A landscape with many peaks, sampled at points; each row gives a point and its height.
From any point a climber steps to the highest of the 2 points nearest to it. It stops when none of these is higher. Distance is the straight distance between rows; heights are no part of it.
J_438: 11,-5,39,-12,42,12,-6,-7,-3,19,6,3,-4,-14,29,7,4,17,-17,29,-4  height 179
J_944: -14,-18,-24,4,-20,-6,-13,11,-8,-18,3,-10,39,16,-37,-1,-9,-10,8,-24,21  height 488
J_844: -38,-31,-16,20,15,33,9,2,16,1,23,-7,9,-5,-23,16,0,14,9,3,-1  height 320
J_473: -17,11,21,-2,24,26,-10,14,-19,33,-6,38,43,12,10,-23,-33,31,1,2,15  height 416
J_533: 15,4,-10,-1,-7,-24,-2,4,20,-39,-10,-32,-13,-12,-2,30,28,-47,-10,-29,35  height 530
J_810: 33,25,1,-25,4,-24,9,8,-23,-20,-1,0,-21,-18,36,7,-19,-5,22,-27,15  height 451
J_546: 25,11,6,-9,-15,-6,-15,-1,-39,27,-17,7,22,11,-4,-56,-15,23,-2,13,3  height 118
J_830: 4,-12,12,12,1,-14,-4,-26,15,-17,10,-4,25,11,-30,30,14,-11,-39,-5,4  height 86
J_354: 11,17,11,-11,20,6,7,18,-15,31,15,41,-2,-4,29,-8,-21,22,7,10,-6  height 604
J_623: -4,-15,19,3,43,16,-14,8,-14,21,20,7,12,-12,19,6,-11,25,-2,16,1  height 207
J_743: -10,-25,-31,17,-2,12,-5,16,-3,0,31,7,22,16,-26,10,-22,8,21,-14,-3  height 272
J_855: -1,-19,8,16,-10,-6,11,-27,52,-22,-6,-12,-30,-20,-1,34,41,-36,-28,7,-7  height 76
J_246: -28,-1,-9,0,-4,32,4,10,5,18,-15,-3,-11,18,-7,-27,-1,15,26,18,-24  height 418
J_806: -17,18,5,-5,-27,-14,-4,-14,4,-11,-31,-9,4,17,-15,-10,19,-20,-6,-4,-9  height 566
J_315: -38,-12,-6,14,-10,34,-6,-4,3,11,-24,-18,-1,10,-19,-36,13,12,13,19,-15  height 390
J_93: 3,-10,-5,10,-21,-19,-5,-12,35,-22,-3,-15,-9,2,-18,32,35,-41,-22,-6,-2  height 80
J_389: 19,15,48,-31,39,5,-8,7,-12,26,-10,10,-7,-4,34,1,0,13,-6,22,-8  height 162
J_652: -1,-23,-7,14,36,15,-4,16,-11,8,33,11,0,-13,12,17,-18,16,11,1,2  height 235
J_260: -2,-3,4,16,16,-3,18,-4,13,-4,27,33,7,-12,9,28,-5,6,-24,7,3  height 624
J_888: 15,-3,10,14,17,-19,-6,-12,-11,-11,22,8,28,4,-8,34,-2,-2,-33,-15,16  height 92
J_233: 46,6,-9,-17,2,-5,8,19,-23,13,8,-6,-44,-24,32,-17,-16,8,33,-1,-12  height 410
J_608: -5,-26,18,12,13,13,-4,-6,6,8,17,17,32,16,-26,12,-7,10,-24,14,-21  height 367
J_62: 43,7,18,-16,16,-7,-10,1,-12,-3,-16,-27,-41,-9,25,2,15,-10,5,4,-22  height 469
J_504: -16,13,15,-6,8,6,3,-9,-11,11,-13,1,6,-1,4,-18,6,20,-10,22,0  height 587
J_36: -31,-5,10,3,-20,-1,-7,-20,25,-14,-27,-9,8,11,-23,5,30,-22,-21,4,-10  height 584
J_602: -3,-10,-23,15,-9,-12,-9,-5,-1,-7,5,-22,-9,-2,-15,0,17,-13,-6,0,0  height 449
J_411: -35,-37,6,28,1,46,9,-16,25,10,2,16,40,11,-43,-10,-6,30,-17,18,-8  height 323
J_901: -21,11,-35,5,-30,4,16,18,11,-1,3,13,-8,13,-10,-9,-9,-4,25,-7,-6  height 493
J_614: -25,-38,2,17,24,35,16,-6,38,-4,24,-1,-10,-13,-6,31,4,10,-1,11,-14  height 354
J_665: -46,-17,14,8,-14,19,3,-31,34,-8,-22,-8,22,3,-31,-2,25,-4,-24,9,-3  height 561
J_155: -14,-17,0,10,-11,10,-22,-11,-15,4,-23,-30,11,11,-23,-30,13,1,-4,14,-10  height 364
J_88: -22,5,-11,-6,8,36,0,24,-11,23,-4,6,0,18,2,-28,-27,30,39,6,-13  height 450
J_707: -32,5,19,10,27,27,10,0,1,29,8,37,35,-2,11,-11,-21,35,-6,14,15  height 463
J_124: 12,16,-32,-3,-20,-30,9,10,-10,-19,15,-3,-3,-13,6,3,-9,-9,12,-23,30  height 597
J_580: 32,32,-7,-19,-28,-29,6,-2,-18,9,-6,11,-8,11,5,-20,-9,-5,2,-5,-10  height 134
J_695: -20,8,15,0,9,4,14,-16,18,-13,-13,-6,-23,-22,19,11,26,-7,-9,8,-1  height 377
J_850: 3,18,16,9,7,-12,15,-28,8,-16,-10,-19,-29,-29,24,7,39,-6,-21,8,17  height 405
J_217: 41,23,31,-31,14,-15,-8,8,-28,24,-6,8,-10,3,28,-9,-12,14,4,5,-12  height 149
J_760: 33,22,10,4,16,-27,-15,-26,-27,4,1,-23,0,3,15,0,7,12,-25,2,24  height 464
J_469: -2,8,-40,-16,-39,-4,5,20,-1,4,6,7,-14,14,-3,-21,-37,3,48,-14,-12  height 471
J_896: -39,-23,-13,19,-6,13,15,-8,46,-18,7,-8,-8,-22,-13,24,29,-15,-5,1,8  height 502
J_714: 3,-25,-18,10,20,3,-4,19,-7,-8,32,6,8,-2,-4,29,-20,0,14,-15,1  height 256
J_139: 3,11,-18,-1,-28,4,-2,5,-25,24,-12,8,13,11,-9,-57,-22,22,18,6,-2  height 124
J_264: 18,-27,4,20,3,-1,12,-4,46,-37,-6,-17,-35,-24,3,39,39,-46,-19,-5,4  height 72
J_520: -6,5,-21,3,-19,-2,23,21,31,-23,-10,10,-40,-6,9,19,16,-35,18,-10,-10  height 57
J_644: -30,-24,8,17,1,5,14,-31,41,-19,10,-6,5,-23,-19,25,23,-7,-29,8,8  height 532
J_67: -6,-7,-18,-1,-14,-14,-17,1,-17,-13,3,-18,19,9,-19,-6,-4,-6,3,-11,11  height 470
J_154: -6,-15,-15,15,1,6,2,3,10,2,8,-12,-23,-7,-2,0,14,-5,5,16,-17  height 420
J_980: 23,4,23,-17,9,-6,-3,2,-1,4,-14,-9,-28,5,15,4,12,-9,-6,17,-36  height 447
J_413: 13,7,-6,-5,5,-19,6,5,5,-34,-3,-11,-13,-10,11,28,13,-25,-2,-17,14  height 510
J_412: -1,-2,-15,-8,18,22,0,28,-13,19,16,9,-12,6,14,-4,-35,19,40,1,-14  height 491
J_543: 11,2,-37,-5,-28,-12,10,30,18,-22,0,-8,-43,-12,14,5,5,-36,36,-24,3  height 51
J_651: -6,-20,-5,12,21,16,17,9,23,-13,17,2,-25,-14,5,26,9,-3,2,10,-16  height 386
J_198: -19,-37,25,18,19,40,-4,-5,13,16,14,23,46,18,-36,5,-15,24,-20,8,-17  height 346
J_583: 4,-8,24,-12,9,12,-6,1,4,15,-10,5,-9,17,-3,-3,5,5,-11,28,-41  height 423
J_576: 0,20,-13,-14,-31,-19,-8,-4,-6,-9,-27,-23,-16,3,-1,-11,15,-22,12,-15,0  height 549
J_427: 35,10,5,-7,18,-21,4,6,-18,-18,8,-2,-18,-14,29,21,-5,-8,1,-12,12  height 480
J_592: 14,16,2,14,11,-19,-2,-24,-14,-4,3,-24,-12,-16,16,5,23,5,-22,8,23  height 437
J_634: 24,28,6,-46,-15,-8,-6,4,-36,22,-5,-4,-1,-13,30,-40,-35,26,44,-18,6  height 406
J_814: -17,15,-18,1,-11,-1,15,13,-5,1,6,26,15,15,-9,-7,-21,7,11,-4,-2  height 518
J_554: 13,23,-19,-10,-38,-25,-1,-1,-22,9,-6,14,7,16,-5,-36,-22,5,11,-7,0  height 130
J_639: 3,14,32,-6,21,6,-13,-12,-26,29,-11,6,28,0,11,-30,-1,29,-21,23,12  height 533
J_144: -39,0,23,4,16,22,9,-21,10,11,-6,14,27,-5,-1,-17,-1,28,-21,27,5  height 527
J_133: 7,7,-13,0,12,12,7,27,-11,35,23,35,-3,6,20,-11,-37,25,25,5,-10  height 540
J_467: -51,-15,-1,14,-7,22,5,-10,14,-11,-13,-3,31,7,-37,-7,10,4,-9,0,10  height 531
J_625: 2,21,-14,-3,-7,-26,8,4,-13,-11,12,22,10,1,10,3,-13,-2,-5,-11,17  height 556
J_953: -35,10,21,-11,3,15,11,-12,10,3,-22,-7,-18,-8,8,-10,24,3,0,16,-12  height 352
J_32: -38,-23,-25,18,-18,15,-6,1,33,-7,3,-24,-10,-8,-26,8,31,-24,10,-4,-2  height 472
J_450: 8,22,9,-31,-2,-2,-9,9,-39,24,-6,16,18,-2,26,-35,-39,28,29,-13,13  height 385
J_308: 23,12,-28,-7,-31,-39,-13,5,15,-34,-8,-37,-13,-3,-3,19,19,-47,-1,-37,42  height 545
J_928: -38,-2,-34,12,-30,8,4,12,19,-7,-5,-7,-2,10,-23,-3,11,-21,19,-8,-1  height 473
J_558: 7,-6,12,5,14,-13,-20,1,-25,3,12,20,44,16,-11,14,-25,6,-17,-16,9  height 99
J_414: 39,26,7,-40,-4,-22,-2,2,-33,6,-2,-4,-13,-16,39,-15,-29,13,33,-22,11  height 425
J_157: 49,36,5,-19,-19,-36,-7,-17,-27,7,-11,-8,-10,18,13,-16,-6,1,-6,-9,1  height 138
J_532: 30,9,13,-8,2,-7,5,-2,-2,-11,-27,-32,-55,-21,27,5,32,-27,10,-5,-8  height 497
J_597: -20,-15,-23,18,-12,18,24,21,56,-23,-4,1,-37,-8,-4,32,23,-40,15,-11,-5  height 62
J_465: 3,8,17,-13,11,8,-18,17,-35,24,-7,26,36,14,11,-29,-44,24,12,-6,12  height 384
J_951: -9,-16,-2,9,-16,-15,4,-9,35,-25,7,-5,16,6,-39,41,27,-32,-31,-12,5  height 83
J_229: -26,-16,-12,10,-15,9,0,4,8,-15,0,3,44,22,-49,2,-1,-7,-8,-14,7  height 505
J_385: 23,14,-6,-24,-18,-18,-7,0,-8,-14,-25,-33,-39,-13,20,-5,13,-26,24,-22,0  height 528
J_202: 23,10,13,-8,-6,-11,-12,3,-24,23,-7,22,19,25,-5,-27,-20,11,-12,15,-14  height 111
J_226: 3,-24,-5,14,-1,7,22,24,50,-44,-3,-3,-30,-17,-1,44,25,-50,1,-16,1  height 67
J_657: 35,28,24,-6,18,-14,-20,-21,-34,28,-5,-3,14,5,17,-19,1,23,-25,15,13  height 492
J_161: 6,15,9,5,20,-3,17,7,1,16,21,40,-8,-9,24,8,-10,14,-11,17,-7  height 559
J_753: 47,35,26,-31,7,-27,-12,-8,-30,2,-16,-8,-10,9,24,-1,-7,4,-3,-10,4  height 142
J_266: 16,-1,-10,-9,11,3,-9,16,-23,9,11,-11,-25,-14,23,-8,-16,11,27,-4,-7  height 444
J_276: 17,4,7,4,-9,-17,-17,-9,-29,4,-3,12,38,24,-18,-13,-20,6,-17,-2,-1  height 106
J_373: -16,-25,22,3,14,24,0,-11,27,6,5,4,4,10,-13,9,5,10,-19,30,-36  height 394
J_522: 32,20,-31,-10,-29,-45,-9,-4,-8,-25,2,-23,-9,-1,6,8,0,-21,3,-32,39  height 564
J_358: -21,-16,-3,24,5,6,17,-22,23,-3,29,19,22,-11,-16,22,6,7,-25,10,8  height 573
J_392: -29,-22,-18,26,11,31,4,11,0,11,23,13,30,13,-25,3,-19,25,9,-2,4  height 292
J_237: 13,-11,9,6,1,-3,-26,-11,-21,14,-11,-26,6,12,-13,-22,10,6,-15,23,-16  height 348

Where does a climber stop that starts at each point below?
J_414 -> J_124
J_155 -> J_354
J_855 -> J_36

Call two points neighbours if one is among the 2 nearest of the other. Go from one point of each pair to the other, from neighbour to neighbour, staying as high as possible. Name the lowest point that can't be avoided.
J_260 / J_354 -> J_161
J_504 / J_124 -> J_465
J_260 / J_124 -> J_32
